A landscape with many valleys, sampled at points; each row gives a point and its height.
From any point a ball takes the steepest step (drop divided by distance) to one of its 4 nearest points. It stops when none of these is lower. Distance is the straight distance between rows; heights are no part of it.
sil h=25.8: [  8  -2   0  12   1  -1 -20   1  -2   5   5   3   0  13   6   0   3  14
 -11  -8 -19   7  -4   3  -6 -10   4]
zatal h=42.9: [ -3  10   2 -12  -3  11 -17 -14  21   4   4  -1 -16   1   9   7   5  -6
  -4 -10   6 -17 -14  -3  -5  -8   8]
Pufa h=48.4: [-11  -1   4   0  -8   7 -17  -7   9 -11   5   4  -4   0  17  -1  -4 -12
  -5   1   2 -13  -2  -3   9   5  -4]
kivon h=35.0: [  1   0  -2   1   3  -3   7   3   2  25  -1  -2  -7   3 -14  -4   5   8
  -1  -6  -5  -2   0   2  -6  -7  -4]
likem h=49.2: [  6  -1   0   6  10  -2   3   5 -10   6   7   8   4   5  -8   4   0  14
  -4  -7 -11   7   3   4  -8  -8  -5]
zefal h=36.9: [  5 -15  -5  18 -16 -20   0   1  -5   8  -6 -10  -7  15   0  -4   0   7
  -1   6 -14   8  -5  -5   1  -6   6]
mim h=46.7: [  1   0   5  -4   8   9  -3  -4  -3 -26  10  12  18 -18   6  -1  -6  -6
   1   6  -3   5   2   2   0   3  -4]
ped h=47.1: [-12   8   0 -12  -4  12  -9 -11  15  -3   0  -1 -16   3   9   4  -4 -17
  -2   2  15 -17  -6  -4  12  10   3]
Tem h=27.7: [  5  -6   3  13  -1  -7 -13   4 -13  -7   4   6  12   6   7  -4  -3  13
  -7   0 -19   8   6   2   1  -7  -3]
bido h=45.6: [ -5   0  -6   6 -11  -3  -4  -1   2   9  -6 -13 -15  18   6  -6   6   5
  -4  -1   7  -8  -8   1   7   3   4]
Sofen h=42.3: [-14   4   0  -8  10  11   6  -4  10   0   3   4  -6  -3  -2   6  -5 -13
   1  -3   9  -6   3   4   6   9  -2]
Lisak h=58.0: [ 16 -15  -2   9  -4 -18   9   7 -11   8  -2  -8   5  -2 -20   3  -2   5
   6   6 -12  10   6  -5  -6  -4  -4]
Zir h=49.4: [ -7  11  -1  -8   0  10  -9  -3  13  16   0  -4 -21   6   1   4   3  -3
  -8  -9  10 -14  -6   0   2   1   6]
zanim h=21.5: [  1  -5  -4  16  -8  -6 -20   4  -5   0   0   1  -1  16  14  -9   2  14
 -13  -2 -19   7  -5  -2   0  -8   2]
mebaz h=48.0: [ -7   2  -5   3 -13  -2  -1  -2   3   6  -9 -11 -17  19   9  -4   3   0
  -4   3  14 -17  -9  -2  13   6   1]
Tak h=44.3: [ -2   5  -5   4  -9  -7   4   3   7  26 -10 -14 -18  10  -9  -8   9   5
  -6  -2   3  -8  -7  -1  -1  -4   2]
vakel h=25.9: [  7 -12  -4  17  -8 -16  -7   4 -12  -2  -1   1   8  15   8  -8   0  12
  -3   1 -20  11   2  -2   3  -7  -4]
kife h=50.5: [ -7  12  -3  -7  -1  11  -2  -1  12  20  -7 -13 -24   6  -3  -2   8  -2
  -8  -7  19 -26 -10   3   4   5   5]
nes h=46.8: [ -5  13  -1 -12  -1  16 -10  -6  18  21   1  -6 -18   0  -1   7   4  -4
  -6 -13  13 -20 -11  -1   1  -2  11]
pinol h=34.1: [ 15  -5   9   8   0 -17   5   3 -22 -21   1   4  30  -1   1  -6   2   9
   0  10  -6  19  13  -3  -2   1  -8]
bopa h=39.6: [ -8   5  -1  -5  -5  13 -17 -13  13   0   6  -1 -11   5  12   3   1  -7
  -3  -6   6 -13  -6  -1   4   1   4]
kolaf h=33.9: [  5 -12   1   6  -3 -14   3   2  -7  -3   2   1   9   9  -2  -4  -4   7
   2   6  -9   5   7   1   5  -1  -9]
Rupe h=33.8: [-9  2  1 -2  0  7 -4 -5  7  5  5  1 -5  5  5  2  0 -8 -4 -1  4 -9  0  3
  7  4  0]
fogi h=56.9: [ 21 -17  -1   7  -6 -23   9   5 -13  -3   0  -6  13  -5 -20   4  -4   5
  10  11  -6  15  15 -10  -3   2  -2]
bure h=53.0: [ 6  6  3 -6 16 12 -7  4 -3  3 11 11  6 -7 -7 10  1  4 -2 -9 -9  6  4  5
 -8 -9  2]
ziz h=43.5: [  0  -3  -9  13 -13 -11  -6   2   0  10  -8 -14 -13  19   8  -9   9   7
  -8   0  -4   1 -11  -2   0  -4   7]
Pip h=52.8: [-13   6   0  -5  -6   4   2  -3   7   2  -3  -5 -17  12   7   3   2 -10
  -3   4  19 -19  -1  -1  13   9   1]
Dipo h=43.1: [  0   3  -2   6  -4  -8   4   2   4  36 -10  -9 -13  -2 -16  -7   9   9
  -3  -8  -4  -6  -2   2  -5 -10   2]
zolu h=51.2: [ -5   6  -1 -18  17  12  21   8   2  -1  -4   6   6 -15  -6   9  -6  -8
  11  -2  15   7   5   5  -4   7  -1]
birit h=31.5: [ 16 -11  -1  16  -2 -11  -6   8  -9  12  -2   0   3  10  -9  -3   0  21
  -2  -4 -23  13   0  -3 -12 -14   5]
git h=42.8: [ -1   2  -2 -11  12  -6  23   8  -7  -1  -8   2   8 -10 -14   2  -4  -3
  11   3  13   9   6   5  -4   7  -6]
kam h=91.3: [-18   0   3  -2  -5  12  -1 -10  10 -25   5  12   6 -19  15  -6  -7 -19
   5  12   2  -7  -2  -2   6  10  -8]
Kuf h=52.9: [ 20  -3   7  -1  11 -10   6   8 -17   8   0   2  13   0 -18   2   6  11
   2  -4 -11  13   9  -6 -14 -13  -4]
guli h=5.4: [-10  -6   1  -1  -4  -9  10  -2   2   5  -5  -4  -7  13  -2  -2  -2  -5
   0   3   4  -7   1   1  10   5  -7]
vodug h=55.4: [  3  -8  -2  -2   2 -15  18   1  -4   3  -3   0   6   0 -14  -2  -2  -3
  12   7   4   6   5  -1   0   2  -7]
Tomin h=47.9: [ -4   0  -4   2  -8   0 -12  -2   4   3   1  -7 -13  14  15  -2   1   1
  -8  -2   4 -10  -5   2   8   1   4]
rugom h=37.1: [  4   8   0  -1   6  11 -17  -3  11  21   8   0 -13   5   2   4  10   8
 -10 -17  -8   0  -8   3 -11 -10   7]
mub h=16.9: [ -9   7   2 -13   9  14   5  -8  13 -22   2  14   7 -22   4   1  -3 -12
  17  -1   3   1  -6   0  -4   1   1]
Fudi h=44.0: [ -4   3  -4   1 -17   8 -29 -13  11  -9   5  -5 -11   5  24  -5   2  -7
 -11  -4   5 -22 -13  -4   6  -1   5]
nus h=26.3: [ -2 -12  -5   9 -15 -16   6  -1  -3   5  -7  -9  -3  14   2  -8  -2   3
   0   6  -6   0   2  -1   6   1  -4]
muri h=41.9: [  2  -8  -7  15 -18 -13  -8  -1  -4   5  -8 -11  -8  21  13 -10   7  11
  -6   6  -8   4  -8  -2   3  -4   3]
pitib h=37.5: [  1  -1   1  -1   9   5 -10  -1  -2  -4  11   9   6  -3   2   7  -5  -2
  -3  -5  -8   3   4   5  -1  -5  -3]
Lezav h=45.1: [  3   3  -3   4  -7   8 -28  -7   9   7   6  -1 -12   9  13   4   7   4
 -12 -11  -6  -8  -9  -1  -3  -5  10]
budoz h=45.2: [  6   3  -5   9  -2   0 -11   5   1  28  -3  -7 -10  12  -1  -2  12  18
 -12 -12 -12   4  -8   2 -11 -13   9]
vepa h=39.7: [ 18  -4   0  12   4 -11  -2   9  -8  20  -1  -1   3  -1 -17  -3   5  19
   0  -8 -22  11   4  -3 -17 -19  -3]
zud h=59.2: [ -9  -6  -2   1   2  -9  12   2  -9 -17  -3   5  16  -3  -1  -7  -9  -5
   3  13   6   4   9   4   9  10 -12]
nere h=35.5: [-16   5   1 -11   4  12   3  -9  14 -18   1   8  -2 -16   5   4  -9 -16
  11   1   9  -9  -3   0   5  10   0]
rel h=48.7: [ -2  -1  -3  10 -12   4 -24  -3   1  -1   3  -3  -2  12  22  -7   4   2
 -16   0  -7  -7  -4   1   6   1   4]
dop h=53.5: [ 15 -23  -3  14 -14 -23   5   3 -13  -3  -1  -9   6   3 -12   0  -7   6
   9  11 -17  12   8  -9   3   0   0]
lop h=50.2: [ -5   7  -6  -3 -16  13 -17  -5  10  -8  -3  -7 -23   7  19  -3  -5  -3
  -8   0  20 -32 -12  -3  12   9   7]
kiz h=74.2: [-16  -2   1   0   2  10   3  -3   3 -27   4  10  13 -18   7  -4 -10 -14
   1  14   5  -1   6   4   9  17  -6]
ser h=59.4: [ -8   5   1 -13  13  11  23   6   4 -10  -9   7   4 -13  -4   6  -9 -10
  13   4  19   6   5   4   2  15   1]
mefi h=48.9: [ -8   4  -1 -12  15  12   2   2   7   0   6   6  -3  -7  -6   8  -5  -7
   2  -4   3   0   0   6  -3   0   0]
lona h=51.4: [-11  -1  -2  -7   8   0  19   2  -1  -6  -6   4   6  -1  -6  -1  -9  -9
   9   8  13   4   4   3   7  11  -7]
teg h=33.3: [ -4   3   3  -9   4  14   2  -7   7 -31   5  12  15 -25   8  -1  -4 -13
  10   9   4   4   1   0   2   5   0]
rasoz h=44.1: [  9 -10  -6  19 -15 -15  -5   3  -2  20  -7 -13 -12   7  -6  -5  11  15
  -4  -1 -17   8  -9  -6 -11 -10   8]
faniz h=60.7: [ -9   4   1  -9  11  10   9   3  -1 -16  -1  11   8 -13   1   3  -8 -10
   8   4  10   3   6   3   2   9   0]
Zude h=58.8: [ 17   5   5  -6  11  -9  22  10 -15   4  -2   0  19 -12 -19   4   9   3
   7   0   3  19   9  -4 -14  -3  -4]
sor h=49.3: [-10   4   0  -7   6  14  12  -5   9 -28  -2  11   8 -27  10  -3 -12 -14
  12   8   8   1   0   1   5  15   1]
Rusa h=41.6: [  2  -6  -6  12 -16 -14   1  -2   1  17  -7 -14 -14  13  -5  -5   8   5
  -4   1  -5  -1  -6  -5  -1  -6   4]
Pelo h=54.4: [  9  -6   0  -3   7 -15  18   5 -10   0  -1  -1  14  -2 -16   0   0   4
   9   4   1  11   7  -1  -4   0  -9]
deri h=45.7: [ -1  11  -4   2  -3   3  -9   2  10  30  -4  -9 -16   6  -4  -4  13  11
 -12  -9   5  -8  -7   4  -8  -9   6]
gis h=59.8: [ 11   9   8 -10  18   9  17  11 -10  -7   4   5  17 -17  -5   8   3  -2
   6  -1   6  16   8   5 -13  -1   2]
saz h=55.2: [-19   1   2  -4   4  10  12  -5  10 -24  -6  11   0 -17   7   1 -10 -19
  13  12  16  -2   3   2  12  21   0]
tol h=40.8: [-10   0  -1  -7   8   3  15   4   3  11  -5   2  -4   1  -9   3  -2  -5
   3  -3   8  -2  -1   5   3   3  -7]
fov h=50.8: [  3  -2   2  -2   9  -8  13   6 -15  -9   0   4  17  -2  -6   0  -5   2
   3   4   2  10   6   3   0   2  -7]
zavo h=45.4: [ 11  11   8  -7  15  12   4   1  -8 -21   7   9  21 -18   3  10  -1  -1
   5   0  -1  13   7   0  -7  -1   5]
didiz h=62.6: [-15   4   3  -4 -11  11 -16 -12  11 -14   1   1 -10  -4  18  -3  -1 -19
  -2   7   5 -19  -3  -7  11  14  -4]
Palum h=40.2: [  5  -2   7   6   3   2  -4   3 -15 -22  11   9  22 -10   7  -4  -3   2
  -5   6  -8   7  10   5   1  -2  -4]
zolaf h=54.5: [ 16  10  12  -2  15   3   4   8 -18 -13   9   9  25  -8  -2   8   4   6
  -2  -4  -2  16   8   2 -11  -5  -1]
puno h=44.6: [ 10 -20  -6  24 -20 -20  -3   3  -7   9  -4 -15  -5   7 -10   0  -4   8
   2  10 -23  15   0  -8  -3  -4  10]
Zili h=47.7: [ 10   2   7  -3  12  -2   9   4 -16 -14   4   5  21  -5  -3   1   0   3
   1   4   1  13  11   3  -4   1  -2]
bop h=42.0: [  6  -5  -3  10  -8 -12   3   4  -3  27  -6  -9 -10   5 -12  -4   6  13
   0  -6 -12   4  -1  -1  -7 -11   0]
Ketek h=34.2: [-14  -3  -1  -1  -2  -5   9  -1  -4  -7  -6   1  -1   7   1   0  -7  -7
   1  10  11  -4   4   5  16  12  -9]
fesa h=46.1: [  5   5   4 -11  13  -1  22  12 -10   3  -1   3  14 -10 -14   6   2  -1
  10  -2   8  14   7   5  -8   3  -5]
Zatol h=48.1: [ -4   4  -4   0 -10   5  -8  -3   8   4  -6  -9 -20  15  14  -4   2  -1
  -9   0  12 -19  -7   1   9   5   5]
vuki h=46.4: [ -7   7   4 -12   6  13 -14 -12  18  -2   8   8  -2  -6   6   3   2 -10
   6  -9  -1  -8 -10  -4  -4  -7  -2]
vudi h=32.1: [  2   7   6  -9   9  16   3  -1   3 -19   7  13  12 -21   3   7  -4  -6
  10  -1   2   5   1   4  -7   0   4]
gil h=25.6: [-1  0 -1  2  3  8 -4 -2  4 13  2 -1 -7  6 -3  3  1  5 -5 -7 -4 -3  2  4
 -2 -3  3]
pokal h=50.9: [ -2  10  -3  -9  -7  13 -13  -5  14   3   2  -9 -24   7   8   4   0  -2
  -9  -6  18 -28 -12  -3   7   0  11]
dab h=32.2: [ 15  -9   6   8   5 -10  -6   7 -21 -14   4   5  22   4   0  -5   0  13
  -3   4 -14  14  10   0  -3  -8  -6]
lemiz h=28.6: [ -2   4  -1 -10  13   0  17   8  -3  10   0   4   4  -7 -13   4  -3   2
   5  -5   2   5   4   3  -5  -1  -5]
dor h=58.2: [ 24 -10   9  -1  -2 -21  19   7 -17  -1   0  -9  21 -11 -23   5   6   5
  11   4  -1  19  12 -12  -8  -1  -3]
volin h=46.5: [-13   8   3 -15   4  14  -6 -15  17  -9   4   8  -6  -9   5   5   2 -16
   6  -5   6 -10  -6  -2   3   0   1]

Where does a ball stop that starts at each point below?
lop -> gil
kife -> gil
Lisak -> zanim

Call two points neighbours if one is among the 4 nearest of the other. Go from one point of each pair to the other, from neighbour to neighbour, staying as low as possible. Name the highest point that can't be avoided.
guli / lemiz -> tol
gil / zanim -> kolaf
guli / gil -> Rupe
